Points on a hilly landscape, in no order, each with its height.
From any point a ball takes the steepest step (drop divided by distance) to one of its 2 nearest points. It stops when none of these is lower. Distance is the straight distance between rows; heights are no part of it.
J431 (h 52.9): [-52 -43 -14 -18   3   7  -1 -17  32 -35  31   9  24  31  27  -3   9  -4
 -21  15 -15 -13 -42 -51  28 -15  12 -26  -6  -5   4   6]
J629 (h 51.5): [-16 -44  -3 -43   2  -2 -14 -23   9  -2  16  -6   6  44   0   3 -26  -9
 -38 -58   5 -17  18 -13 -18   7  -4 -16 -59   2  18 -35]
J47 (h 58.9): [ -5 -31  -5   7  -9   1   2  -6 -14   2  10 -10  11  16  -2  44 -17  18
  -2  -9 -11  12  16   7 -14 -41  -7 -24  15  34   2 -19]
J119 (h 78.1): [  7 -27 -16  33 -16  -9 -12  26 -22   3 -20  -4 -23 -25  10 -28 -15 -46
  19   8 -33  16   9 -12   1  25   9  57  46 -30 -30   9]
J806 (h 38.2): [ -2 -10  39  -5 -32  -8  33 -58  22  -3  28 -25 -17  16 -10  -7  22   1
 -21  25  22 -20  19   7  31   3  -1  10 -43 -43  -3  -2]
J414 (h 37.4): [ 10  12  22   2 -26  10  12 -12  17  26  29 -17   1   7 -11  18   3  24
   0   0  -1 -17   6  50  16  -9  32 -20   1   2  14 -29]
J880 (h 62.9): [ -2  19  -4 -16  52   3  -3  -9   4  20  21   1  27  35  23 -38   6 -23
 -17 -33  35  21   8   5  53 -12 -43 -13  20  26   3  -9]
J480 (h 63.4): [ 28  -7 -12   7  19 -16 -12  -4 -31  24 -54  15   6  -9 -11   3  21 -11
   6   3  12   6   2  -8  19  78 -25  17   8 -64 -17   7]
J857 (h 77.6): [ 25   9  21  -1   8  12  -2 -12 -15  16 -28  -9  11 -11  -1  27 -17   7
   5 -21  47   4  26  40  -5  -5 -17 -42 -23  22  -6 -12]
J961 (h 44.1): [ 15  31  14  27   1 -18 -39   9  39  -8 -32 -19 -19  -6  62  -3  14 -10
   7  14 -19  25 -31  -2  -5   2 -18  25   2  64   9   0]
J849 (h 76.8): [-20 -29 -14  28   7 -11 -23   7  -7  -2  -5  -4 -25  29  20 -30  -6 -23
  -5  -2 -19   7   3 -18  29  22 -29  34  29 -16 -21  13]
J604 (h 75.9): [  9  17  13 -15 -12   9  12  -8 -13  24  12  -7 -15  -1   8 -24 -13  -9
  18 -24  20  24  -6  21 -20  23 -26 -27  -2  26 -16 -24]
J303 (h 49.5): [  6   2  -3  19 -18 -10  -8  16 -26  15  -2  -5 -18  10  15 -26  -4 -16
  27   7 -35 -48  -9  10   0  33  42 -31  40 -15  -8 -26]
J600 (h 17.7): [  3 -15  32  -8 -23   6  11 -14  -9   1   7 -18 -20  19 -14   6  -5  37
 -12   1   2  20 -16 -24 -19  31 -31 -10 -81  16 -21  -7]
J350 (h 56.3): [-15 -50 -24 -51  23  22 -15  14 -11  -6  16  -1 -16   7 -36 -40   4  30
 -33  19 -20  20 -11  16  11  33 -27  25 -24  26   3  17]
J132 (h 48.6): [-31 -52  21 -20 -37   4 -17 -18  26 -15  39   1  32  23 -16 -19  -1   0
 -35 -24   5 -41   3 -21  -3 -22  10  -7 -43 -26  21  -9]
J338 (h 51.1): [  8  27 -20  16  27 -25  28 -13   2 -12 -27  -8   6  23  26  30  -9 -20
  27 -21  35   6   7 -27   1 -16 -23  34   4 -40  -4  17]
J582 (h 67.3): [  3   7  15  10  -2   2  12 -32  28  -3  33 -38 -12  -2  15 -13  20  20
   5  39 -33 -12 -18 -12  38 -39 -16  21  18  31  19  18]
J282 (h 47.0): [ 47  29  45  23   5  24  23  -8  40   7  35  23 -23 -35 -25   0 -12  -1
   4  13  -8   8  21  58   0  -9   0 -24 -42  11   7  -4]
J954 (h 81.6): [-22  19 -51  -9  54  14  13  13 -16 -16 -44  18  25 -41 -16 -13  19  -1
   3  22  -1  -2   1 -25 -10  38  51   7   7 -15  -3  21]
J760 (h 48.0): [  7  31  47 -25  -7   9  -5  38 -17  34  41 -28  29  20  12   0  25  -6
  33  55  57   5 -33   4  -6  -5 -31 -24  24   9  -2  11]
J175 (h 35.3): [ 12  11  -9   4  11 -22  13  -2  32  -3 -75  -5  25 -37  33  78 -32  -1
  10 -16  35  -2 -10   1 -31   5   2  14 -26  41  16  -2]
J520 (h 80.3): [-17   2 -18 -14  37 -16  43 -17  -8   2 -16   9   7  -6  40  36  -5 -27
  16   2  20 -16 -34  -4 -29  45  -2 -27  -3   9   2 -17]
J299 (h 50.4): [ 30   4  17  31  27  38  23 -16  22  -6  16  47 -19 -43 -11   0  25 -20
  -3  31 -30  18 -18  50  15 -16  12 -36 -31  48   3  10]
J211 (h 45.7): [ -2  39  -8   1  12 -17  58 -32  -7 -49  -8  25 -46  -8  19  30 -24 -15
  31  10   2  -3   0 -14 -17 -25  -8 -12 -13 -30  21  -4]
J133 (h 44.0): [ 24  13  45  15   2 -13   0 -16   8  24  18 -21 -16   1  14   2  58  17
 -12  34  21  26  26  50  44  12   1  26  19  -4  44  -9]
J370 (h 57.7): [ 18  17 -10   4  27   7  -8 -16   3   9 -13  -3 -19 -32 -19  15  14   3
  15  47 -52 -19 -30  -9  12   6  16  -2   2   3  -9  -2]
J14 (h 48.4): [-20  40 -16  -2  20 -17  40 -29  25 -38  -7   5  14  12  32  37 -12 -17
   3   4  27 -13   5 -20  14 -57  13 -26 -10 -23  36  -7]
J860 (h 77.5): [  7  -7  -5  29 -32  28  25  19   6  -2  76  41 -31  12   0 -42   4  39
  -6 -10 -49  -3  -6  -3  -9 -14  13 -14   8  31 -12  25]
J846 (h 53.1): [-15 -36 -25 -58  47 -17 -41  11   0  16 -21  16  -2 -49  24 -20  11 -43
  -5   8  16  23 -43  48 -23  42 -19   6  45  31 -15  27]
J209 (h 47.6): [  8 -17   4   2  -6  23 -13  21  -5   9  12  11  44   3 -69   0  -6 -24
 -20 -38 -12  11  31  23 -12  24  -1 -21 -55 -39 -10 -10]
J654 (h 34.4): [ 16   6  29   3 -18  20   0 -23   6  -7  29  11 -31   6 -38 -16  16   0
 -17  27  -6  -3  15   8  23 -20   2  -8 -18 -43 -18 -11]
J400 (h 50.0): [ -4   6  16   7  -2  32 -47  -8  29   4 -22  19 -46  -5  -6 -14  35  37
 -24   9 -24   7  -1  35  17   1  17  -4 -29   5   6  -8]
J832 (h 84.4): [  9  32  11  36  17  16  -6  37  37  20 -17  13   7 -24  21 -21   1 -42
   3  12  22 -14   9  26 -11  10  50   4   3  12   0  19]
J181 (h 79.3): [-21 -21 -20  39 -27 -14   4  35  -2  15   9  17   3  -4 -14 -32  -1 -23
  -1  -6 -21  22  13  28  23   1  48  58  41 -31 -20  18]
J603 (h 63.0): [ -7 -22  -9   9  19  37   4  33 -13 -15  33  36   3 -15 -45 -34  -3 -23
   2  14 -26  -3   0   2  -7  -7   3  -9   3 -25 -16  31]
J390 (h 58.7): [ -6  -4  -9 -40  19  -5  -7   6 -16  30  11 -16   5 -14   4 -42  -9 -27
 -13 -17  32  55 -22  35  24 -11  -4  32  57  15   5 -11]
J111 (h 54.2): [-24 -49  -1 -33  13   7   0   3   7  -6  18 -11   1  20   8   4 -12 -29
 -30 -35   8 -10  40  28 -17 -32  19 -25  -9 -10  35 -25]
J970 (h 65.1): [-18  29  11 -43  46  15 -24   4 -24   8   0 -14  -6  28  -1 -26  20   8
  -5   8  32   0  15  10  30  -4 -36 -32   7   4  22 -19]
J535 (h 82.0): [ -1  -1  -7 -37  23   4  16  -5  22 -27  45 -26  22   9 -32 -21   4  -3
 -29  -4  14 -37  24 -38  34 -26  38   7   9 -55  14  -8]
J73 (h 40.8): [  0  33   8  -7 -12   2 -30 -19  14  17  20 -42  19  25 -13 -29  -6  57
  -6 -21   7 -14  14  14  13 -27  35 -21  16  27  36 -25]
J470 (h 25.2): [-23   2  23 -14   3 -17   3  -8  12 -19  -2 -18   4  25  23  19 -29  -1
  12 -17  14  -1 -39 -47 -17 -10  -5  15 -48  16 -14 -10]
J305 (h 66.9): [-43  14 -14 -50  16  13 -35   6 -20  -7 -28   3 -10  61 -20  -8  24  23
 -16  15  34  -4  -6 -12   2  12 -11  -8  -7 -19   2 -12]
J933 (h 69.3): [ 25  30 -36 -18  26  -1  19  17 -19 -16 -11  23  11 -47 -18 -37 -25 -26
   3 -44  -4   4  30 -20 -32  40  -2   4   2 -71 -11   8]
J768 (h 48.5): [  7  30 -19  16  50  -5  50 -14 -12 -32 -38  16 -30 -17  48  41 -14 -23
  42 -13  -1  14   3 -46 -17 -22  -8  20  27 -46  30   0]
J530 (h 58.8): [-13 -33 -46 -26  14  16  -4  44  -2  -3  34  18  34 -10 -47 -43  14  10
 -18  22 -22   8  -3   9 -13  46  13  42 -20  22  14  46]
J331 (h 55.0): [-36  24 -22  42  19 -10  31 -29  19 -10  -4  -3  -5  22  33 -18  28   6
 -18  13  15   2  21 -18  21  25 -32  29 -38  -1   1  15]
J751 (h 68.2): [-11  -5 -26 -50  20  29 -14  18 -47 -39  10   6 -19 -17 -36  -4   6  58
  12  50 -24   5 -31  -9   1 -14 -12   3  40  14   7   8]
J785 (h 30.2): [-20  -9   4  -7  23 -17 -16  -5  22   3 -46  -1   3  -6  34  62 -25 -12
  -5 -43  10  10 -28 -36  -8 -25  -6   0 -29  30  -8 -16]
J115 (h 53.0): [ 17  -5  15 -19 -42   4 -59   4  22  22   2   2 -20 -11  -6   4  44  17
  -8  34 -28  32 -24  47  -2 -13  32 -16   9   7   5  -5]
J495 (h 67.5): [ 27  27 -26 -23  46  12   5   4 -10   7 -52 -18   1 -21 -34 -23  -7  -1
   0 -31  33  -5  37  -4 -49  37   4  17  -3 -44  -2  22]
J508 (h 36.9): [ 14  18  16  28 -33 -15 -39  -1  52  23  -4 -22  -6  14  24 -16  41  33
  -7 -19  -5  30  29  19   7  26  12   8   1  39   1  -2]
J958 (h 56.9): [ -6  40 -15  39  10  12  11 -21  -4 -31 -20   8  -8  16 -18  -2  26  26
   3  22  12 -14  31 -21   5  18 -17   4 -46 -27 -14  15]
J489 (h 50.9): [  0  43  14  14  15 -20  21 -39  17 -33   1   8   0  21  42  20  -7  -9
  -5 -26  10  12 -12   2  36 -32 -20 -26 -11  36  50  -6]
J482 (h 80.2): [-35  -6  -3  54 -21  -2  35  13   8  16  34  -7  15   0 -19 -50  27  -1
 -21  15   5   6  18   4  37 -36  33  51  28 -14 -15  17]
J113 (h 37.6): [ 35   0  23 -10   6  13  15 -26  -8 -11 -18  -3 -15  -4  16  28 -26  18
  27 -17 -14 -30  -1 -40 -19 -19  -7 -51 -38  15 -11 -12]
J858 (h 22.6): [ 27  25  -5  41   5 -22 -38 -23  12  21 -49   9  15 -13   7  15  -6   5
  -5  -1   1 -10   1  30  37   2  19 -31 -10  16 -13 -24]
J40 (h 39.1): [ 23  -9  25 -27   6  33   0 -11 -29 -13  17  36 -23   1 -45  15   5   6
  12  24 -26 -13   3  -8  -4 -18  -6 -54 -31 -44   3 -17]
J774 (h 74.3): [ -9   7 -16 -23  -2  22   9  16 -26  24  26 -17  -1  50 -19 -42 -26  -8
 -13 -46  23  10  11   6 -21  -2  -3 -14  10  -3  -8 -15]
J224 (h 74.8): [ 17  16  -8  48 -54  -7 -28  34  -3  26  12  21  -4 -12  -2 -40 -27 -16
  -1 -43 -36   0  -5 -20 -43  23  23  -7 -20   0 -33  16]
J163 (h 46.7): [-13   7 -23 -11 -20 -20 -32 -17 -27  -5 -83  22 -22 -16  41  27  -1  -6
  -5 -14  34  31  -3  42 -33  19 -18 -19   9   6 -17  -9]
J148 (h 71.9): [  0  -6  18 -11  18  23  -5  41   0  10 -20  -8 -13 -13  11   2 -11 -30
  29  13  26   3  10  -7 -57 -39 -13  37  -8  -4  -1  23]
J748 (h 61.3): [ -2  11 -21   5  -1  -7  16  18 -33  15 -49   3   3  11  -9   6   7  -1
   9   2  24 -12  14 -12 -21  66 -11  19 -32 -15 -32  -7]
J201 (h 64.7): [-13 -11  39   9 -67 -25  -7 -11  20 -18  35 -11 -28  36  58  27   6  20
  17  -7 -21  -6 -33 -12  -4 -38   7  15  -5  35  14 -11]
J823 (h 58.0): [ -8 -25  61  -9 -33   6   2   1  -1  -7  58 -13  -7  12  25  31  -1 -11
  16  30  13 -35   1  -6  18 -69 -27 -12   6 -18   9   0]
J394 (h 39.5): [ 17   1   0  45  -5  26  34   8  32  15   8  15  14 -14 -18 -27 -10  -7
 -12 -31  -6  16  12  36 -19  10  16 -14 -51  19 -50   8]
J789 (h 53.4): [ -2 -39 -22 -36  31   5 -27 -10  20  -2  36 -24  -6  18  -9 -38  16   4
 -18  18 -40 -10 -30 -25  15  12   7  17  -4  25   8   3]
J461 (h 68.4): [ 22 -19 -21  -1  34   5  36  -1 -32  15 -26  13  17 -14   8  43 -37 -59
  12 -55   9  20  16 -33  -8  14 -41   1  14 -25  -5   3]
J107 (h 59.9): [ 21  29  66  27 -36 -11 -13 -12  23 -27  20 -23 -10  -4  17   6   1  -4
  27  31  13 -35  21 -34  16 -73  -9   0   0  -9  12  -2]
J999 (h 54.8): [-47 -24  -8   3  12   9  -9 -18  46 -14  30  13   2  21  25   6  48   5
 -21  25 -17   7 -22   5  37   0  -6 -10 -20  28   1   1]
J354 (h 49.9): [-33   0 -23 -20  10 -24 -32   0 -27  -4 -41  13  -9 -29  19 -11   8 -22
 -19   5  32  51  -4  47 -15  14 -19   4  38  11   0  15]
J82 (h 43.6): [-10  43   3  21 -49  12 -31   3  12  20   6  -4   5  30  -3 -50   1  33
 -15 -30  -6 -17  34  -8   5 -13  49 -21  -1   1   2 -24]
J89 (h 68.3): [  4 -28 -27   5  38 -20  -2   9 -35 -11 -16   7  12 -17 -19   5 -15  -6
   4 -40 -42  13  36 -21  10  50 -14  11  26 -38   8  -4]
J324 (h 74.5): [-35 -43 -21  36 -33 -15  -6  37  21  -4 -21  -2  12   3   6  27  -7 -33
  11  -1  11  10   6 -15 -20  -3   7  53 -23 -25 -44  17]
J866 (h 46.5): [-10  13   8  34 -35  -2  -9   8 -19   4  19   8 -13  25  -8 -17 -11  17
  17 -23 -44 -23  15 -38  15  -4  20 -29  24  -9 -13 -12]
J365 (h 53.7): [ 30  29  44 -11  14  -2 -15 -15  31  -2  31 -11  29  12  42  18  10  -4
 -18 -10  25  33   1  20  15 -30 -38 -34  -4  45  27  -2]
J233 (h 47.2): [ -9 -11   9  32 -32  23 -37  -5  61  -5   4  16 -24  11 -37   1  16  16
 -24  -5  -5  -6  27  15 -14 -14  32   1 -47  -6  -4   8]
J763 (h 70.3): [  2 -31   8  -1  17   6  17  19  -6  15 -18  -4  -2   9  16  12 -37 -50
  14 -11   2   8  21   5 -11  -8 -20   1  14 -16  -8   3]
J883 (h 73.0): [ 14  16  -7  28 -33  -7 -14   5   7  -5 -21  18  17 -25 -28   3 -47  -8
   6 -42 -21  -3  -1 -25 -16  26   3 -33 -34   2 -55   2]
J85 (h 55.2): [ 25   8  -8  13 -10 -19  -2 -29 -15  -5 -20 -13  -9 -32 -14  36 -10   7
  12   9 -48 -14  -3 -19   0  21  33 -11  33 -27   7 -36]
J533 (h 39.2): [ 26   7  -4  41 -18 -46  -2 -24  12   3 -66   6  -6  -7  35  75 -38  25
  22 -19  17  14   5   9 -15  -6 -10   8   0  38  14 -16]
J672 (h 24.8): [ 18 -12  30  14 -18   1  19 -19  30   1  10 -10 -18  14   2  24 -16  14
 -20 -31   0  -5  29 -19  -1  -4 -43   8 -75  32 -20   8]
J421 (h 78.7): [-23  10 -21  34  -4  31  20   4   0 -23   9  24 -27   0  -9 -23  16  42
 -16 -10 -56 -10  19  -4 -29 -13   4  -1  -8  40   0  25]
J360 (h 40.5): [-17   6   3  18 -19 -18 -41  13  42  28 -37 -37 -31  20  53  -5  17  -8
   3  -4   5  10   5  20 -18  33   9  46  -3  41  21 -13]
J504 (h 56.4): [ 14 -11   4 -24 -21 -29 -16   1  18  42  20 -44  13 -16  11 -17  -2 -26
  -2  -1   1  27 -21  22  23   2  33  21  72  16  -2 -15]
J888 (h 68.5): [-46   7  -8 -45  -8 -16 -41  15 -21 -26 -16 -24  23  36 -22 -30   9  26
  -9  28  30 -42  11 -44   5  19  15  11 -24 -59  -3  -4]
J423 (h 57.5): [ 13 -12  51   2 -80 -18 -37  23   9  22  18 -12 -31  16   9   6  18  20
  17  20  -6 -24 -25  -4  10 -11  13  -9  -4 -21 -24 -35]
J642 (h 52.4): [ 44  -2  -3   7  -4 -17   8 -15 -28  20  -1 -17 -11   1 -28 -34   4 -10
  -1   1 -41 -31  13  -6  36  35  26  -2  31 -37   5 -25]
J276 (h 46.2): [-14 -17  21 -24 -53  -4 -13   4  -1  -9  38  22  -9  52 -13  -2 -16  14
 -19 -23  16 -37   1  -3  -5  -8  30 -39 -19 -27   9 -18]
J627 (h 23.6): [ -8  19 -54 -45  -3 -41  36 -39 -21  -8 -22 -11  14 -42 -32  19   0   6
 -27  -1  -3  34 -11  10 -30  51  28  28  21 -28  14  12]
J283 (h 17.2): [ -9   6 -42 -40  -6 -20  32 -30 -33 -17 -13   1  10  -4 -41  24 -15  26
 -26   0   3  27   7   2 -41  31   2  14 -33  -7  23 -23]
J267 (h 62.8): [-23  -7 -30  10  48   9  56  -2 -19  -4  15  22  24  18 -11 -20  16   0
 -17 -13  11  24  14  11  18   3 -14  -4   7   4  -6   9]
J252 (h 65.4): [ 40  10 -11 -20  28  -6  35 -13 -39  37 -41  -9   8 -15 -22   7   2  -9
  18 -17  38 -15   7  -2  -7  40 -30  16   0 -75  -2  12]
J792 (h 79.1): [  4  14   7 -13  35   3  42   2 -32  24 -19   0  42   1   2  35 -28  -1
  11 -30  46 -14 -20  14 -18  32 -23 -36 -21  24   3  -9]
J184 (h 64.6): [-22  19 -29  19  17  12  25  -2 -34 -29  16  19  31  18 -12  -6  19  16
   1  24 -14  25 -16 -14  34 -37 -20 -16  19  25 -22  14]
J957 (h 53.9): [ 29  13  21 -11 -14  -7 -28  13   0  55  33 -50  22 -32   7 -23   5  -9
  12   6 -14  17 -47  -5  -6   0 -12  10  57  40 -17  -5]
J921 (h 69.9): [  6 -36 -41  25  14 -14  18  11 -26 -24 -25  13  11 -17   0  21 -11   7
 -11 -24 -28  -2  44  11   9  31  40  25  43 -63  25 -23]
J333 (h 41.2): [-14  13  32 -13   6  -3  10 -27  27  -5  24  -7 -30   4  16  -3  50 -16
 -20  43  23   7  14  26  22   6  -4  33 -20 -21  27   4]
J396 (h 43.5): [ 13  -3  -5  49 -10  24 -13  -3  32   2 -11   9  38  -7 -48  10   7   3
 -23 -30  -4 -13  46   8  -6   1   8 -13 -50   1 -27  24]
J715 (h 50.7): [ 29  41  24  23  12 -12 -21   4  -8  42  -6 -14  19 -75  14 -23  23  -9
  23   3 -18  -4 -36  30  13  21   2  -5  62  46 -15  11]
J506 (h 66.4): [-12  22 -15  10  12  12  -1  11 -29 -21  19  10 -16 -14 -12 -19  31  40
   4  59 -23  23 -38 -13  36 -18  -1  12  48  41  -6  14]
J523 (h 51.0): [-24 -54 -20 -29   1  27 -17  -3  17 -13  41 -14  23  23   0 -42   5  20
 -14 -11  -9 -36  -6 -51  13 -24  -8 -13 -15   1  24  10]
J643 (h 60.8): [ -6  -7 -27 -26  63   2  21 -16  -2   6   8  21  -2  -4   0 -34   5 -29
 -11 -24  37  58  -1  36  40  -8 -27  14  26  -3   8  -6]
J901 (h 75.6): [-35 -33 -20  12  -5 -23 -28  28  -8 -16 -18  -7  20  14  18   5  -5  -4
   3   4   1  -6 -11 -35   3 -14   5  37  20  -1 -20   9]
J130 (h 71.2): [ 12  16 -14  11   0   0  13  12 -32  -4 -33  27   0 -30  -6  -2 -31 -29
  14 -25 -20 -16   1 -12 -50  23  -2 -27 -18 -36 -32  -5]
J648 (h 8.3): [  1 -18 -14 -27  -2  13  18 -10 -29  -3  -3 -24 -31   6 -29  14  -1  10
 -15   3  -9  11  20 -16  -9  14 -28  24 -40 -13  11  -7]
J945 (h 56.0): [ -1   7  70  -4 -14   8   0 -24  14 -28  39  -9  26  14  32  26   6  -4
 -11  23  28   5  15  11   4 -54 -47 -14 -11   7  38  11]
J864 (h 72.8): [-10 -30 -25 -38 -23  -3 -28  54 -40   9   9  -6 -28  28 -17 -51 -31  -2
   9 -36  21  -1   5  -2 -33  25  20  -6   8 -23   5  -5]
J410 (h 61.2): [  0 -29   5  -9 -26   3   7   5  -7   9  23  -3  23  31  12  31 -44  20
  -3 -40 -16  -9 -31 -22 -14 -47 -17 -24   4  81  -6  -8]
J385 (h 34.3): [-22 -55   6 -46 -14   6 -22  47 -35  -4  -1 -17  13 -10   3  19 -22  -4
  11  28  29   3 -49 -60 -34 -10 -36  40  14  13 -27  18]
J871 (h 30.0): [-44 -17  21 -29 -27  10 -12  24 -14  -8  -4   7  -2  23  42  28 -22  20
   8   1  11  -1 -32 -50 -19 -14 -52  41 -15  26 -27   3]
J374 (h 55.4): [ -2 -19  15   3 -83  -8 -55  18  16  19  11  27 -41  20  -3  29  26  27
  14  38  -4  -3 -31  33 -17   3  20   1  16 -15 -11  -1]
J930 (h 66.0): [-20 -16  25  10 -51 -11  32 -17  27 -13  47 -36   1   4  21  18  20  17
   9  21 -34  -7 -20 -19   0 -27  11  20  21  10  11  -5]
J960 (h 47.4): [ 15  16   3  29  10 -26 -22   9   6  11 -31 -13   0 -47  21  -5   6 -34
  10   7 -23  18 -28 -10   2 -13  -3   8  36  36 -19  15]
J519 (h 82.6): [-12  11 -36   6   0  19 -21  25   8 -29 -29  22  18 -13 -17  -7  14  10
   4  18  -2 -27  -4 -31 -19  -6  55 -10  13 -34 -13  -4]
J914 (h 79.8): [-14  36 -37  20  15  11  20  10   1 -25 -33   6   2   3  -5 -12  17  44
   3   8 -14 -38  30  -2 -42   3  43  -8 -11  29  13  19]
J231 (h 51.4): [  5 -32  -8 -37  20   9 -25  30 -14  10  26  -2  40  -3 -77  -7  -2 -11
 -35 -28 -21  16  13   8  11  -1 -11  -2 -10 -15  14  11]
J219 (h 59.3): [ -3  -5  48   4 -70  -9 -49 -26  13 -13  32 -12 -24   4   9  -1   8  16
  20  11  -6 -37  -1 -43  29 -42   7 -16   3 -20   4 -29]
J588 (h 28.3): [  0  30  21  73  -6 -13 -27   5   3  18 -20  17  12  -6   5   5  13  33
   0  26  11 -12  22  40  61   6   8 -14  15  17   0  -2]
J928 (h 31.7): [ 46 -12  34   5   1  22  10 -40  14   4   5 -15 -37  -2  -6  24 -11  -6
  -9 -23 -38  -7   4   5  -1  -5 -29 -29 -37   3 -11  -8]
J538 (h 66.2): [ 26 -27 -35   9  53  14   9  -8 -21  16 -39  34  -4 -12 -11  24  -4 -29
   1 -41 -34  17  15 -25  11  41 -56   0   9 -32 -22  11]
J260 (h 33.4): [  2 -16 -34  -3   2 -15  41 -10 -28  -8  28 -23   8 -17 -26 -11   1  -8
  -8  23 -31  40 -24 -14   9  31  -7  37  30  15   3   7]
J393 (h 80.8): [ -9  37 -45  17  33   5  49 -13  -1 -12 -29 -22   4 -25 -10  -2  10  26
   0  13 -21  -1  -1  -9 -16   8  50  30  15   2  21  14]
J714 (h 53.6): [  6 -16 -25  11  45  18   7  -9  12  -5 -14  65 -19 -25  -4  16  -6 -41
 -10  -4 -28   0 -22  43   4  -4   0 -42  -4  20  16  -6]
J32 (h 56.6): [  6 -31   8 -21   1   0  19 -21  15  -5  20 -18   4  33  34  25 -22  -7
  12 -24   6 -32  12  10   1 -21 -17 -25  12  26  39 -27]
J183 (h 43.3): [ 23  37  22  38 -16   6  23   4  20  25  22  18  21 -10   0  -6 -14   5
   8  18  12  -6  12  53  -6   5   5 -49 -31  45 -26   8]
J738 (h 45.0): [  9  15  13 -18  -2   6  26  25  -5  16  20 -32  20   6 -12 -12  13 -23
  26  29  36 -34  -7   8  -8  15  -1   1  15  -8 -22  -3]
J226 (h 56.5): [ 15  20 -11  -5  65  16  20 -19  -5  -2 -26  40 -18 -18   4   8   9 -16
   2  16 -36   6 -11  -9  36  -5  -9 -15   9  -4   0   2]
J463 (h 63.1): [ -1 -15  29   8 -53 -26  -8   9  23 -12  21  -7   1  34  43  24 -36  35
   9 -45   4 -33  -6 -19 -18 -43   6 -31   0  60  17 -16]
J363 (h 53.3): [-14  20 -29  53  13 -29  41 -28  37  -8 -26  -5  41  34  32   6  25  22
  21 -13  52   6  28 -18  27   1  -2  35 -14 -26   9  24]
J180 (h 68.1): [  6  -9   0 -17  42   1 -23 -11   5 -16   7  -9 -22 -31   6 -23  14  21
  21  41 -32  -8 -17 -11  45 -19  -3  45  47  33  19  14]
J695 (h 38.0): [-27 -33  16 -43   3  -9 -20  41 -27  10  -5 -38  11   2  24  16  -5  -4
  36  41  34 -19 -26 -21  -9  -2 -20  31  44  -4  16   5]
J985 (h 60.9): [-24 -36 -49 -15  24  36  -1  19 -22 -28  13  53  37 -19 -56  -7  14 -12
 -21   8  -7  20  -7   3 -21  20   5  -1 -20   9  -5  22]
J223 (h 73.3): [-16   0  -5   3   5   3  -1  24  37 -15 -41   5   6  -4  16  25 -26 -42
  -2  -8  37  17  15 -23 -46 -21  -7  55 -40  -6 -34  24]
J24 (h 47.1): [ 39 -13  69   8 -12  -7  -8  -2  12  29  19 -13 -45 -12  28 -28  33 -11
  -3   5 -17  23  30  29  30   3 -25  52  25   3  14   4]
J146 (h 14.8): [  2  14  14  28  -3 -12 -50 -23   7  42 -28  28   0   7   9  -2   0 -19
 -15 -26  19  24   4  56  58   0   1 -44   7 -11 -24 -35]
J662 (h 81.1): [ -7   0  -1   4  22   8  40   7   0  18  38 -24  36   0 -30 -16   9   9
  -7  16  -4 -27  35  -3  39 -17  25  38  36 -43   3  22]
J196 (h 59.1): [ 16  41   5   8 -31   0  31 -12 -30  -3 -20  -9 -15   4 -25  -1  13  17
  17  23  36  17  14   0 -15  34 -24  -1 -25 -22 -20  10]
J266 (h 41.5): [ 23 -28  47 -48  11  -8   4  40   3   7   0 -29  -4  15   5  10  -8 -29
  33  51  41 -61 -25   5 -28   8  -5  16  14 -11  19  -3]
J980 (h 83.5): [-15  23 -31  38  -3   8  15  10  23  -7 -28  22  19 -24  10  27  -2 -15
   5  13  -1 -12   2   6  -5 -27  43   9   2  -2 -17  21]
J516 (h 76.2): [  6  20 -27  24 -66  13 -15  45  -4   9  51  43  -4  15 -28 -53  -7  23
   2 -27 -33  -1 -13 -14 -29  -2  29   3   2  11  -7  41]
J964 (h 28.8): [-14 -10 -30 -29 -14 -32  27 -17  -8  -1  16 -20   0 -51 -27  -8  10 -26
 -30  42 -16  32 -35  19 -18  36  34  45  49 -19   3   7]
J809 (h 71.3): [-24 -35 -36 -46 -15  11 -30  52 -37 -12  15  -3   3  13 -14 -14 -25  20
   6 -18  -3  29  13   9 -41  -9 -10  23  30 -18  38  18]
J450 (h 69.8): [-21 -15 -45 -59  10  -1 -23  25 -38 -35 -10  -4   3 -26 -20 -10 -13  21
  -7  27  -7  28 -13 -15 -30  13  -1  35  41  -2  18  18]
J805 (h 43.9): [ 30 -10  22 -27  41  24  37  -3 -13  -2   9  23   2 -23 -11  27 -20 -29
  15  25  -6 -38 -22   8 -14  -3 -12 -74 -15 -17 -15 -11]
J776 (h 42.1): [ 38  43  43  -2  28  -1  45 -15 -12 -15 -15   5  -7 -13  18  41 -36  -9
  30  -5  20  -8  -5  -3 -18 -35 -23 -35 -32  -5  11  -7]
J207 (h 43.0): [  9  -9  16 -37  -3  26  -1  -7 -16 -33  37  16  -6  21 -31  -3  -7  54
   1  -6  -4 -50  -1 -25 -12 -17  -1 -42 -30 -20  12  -8]
J739 (h 43.1): [  2  28 -14  -5 -11 -31   0 -36 -26   0 -78  12 -19  -8  20  69 -19  18
  20 -26  35  40 -15  10  -3  19 -24 -17  -5  20  16 -28]
J931 (h 41.0): [ 22  12  31  19 -18   3  14 -32  -4   6  30 -11   2   2 -18  27   8  49
   2  38   5  22   0  37  41   7  -7 -45 -16  12 -13  -9]
J321 (h 85.4): [  2  -4   1  17  17 -27   2  30  15  10  -3   7   8   8  52 -28  -3 -74
   3   5  15 -22  -8  16   1 -13  40   4  45  -1  22  11]
J769 (h 32.9): [ 16  22  28  65 -42  -7 -45  -4  36  16  -4 -21  16  19   7   8   7  40
 -13 -21   8  -6  25  40  25 -24  26  -8  18  32  -3 -18]

Where does a ball stop that starts at each point below?
J880 => J146
J774 => J146
J119 => J538
J180 => J146
J201 => J654
J985 => J654
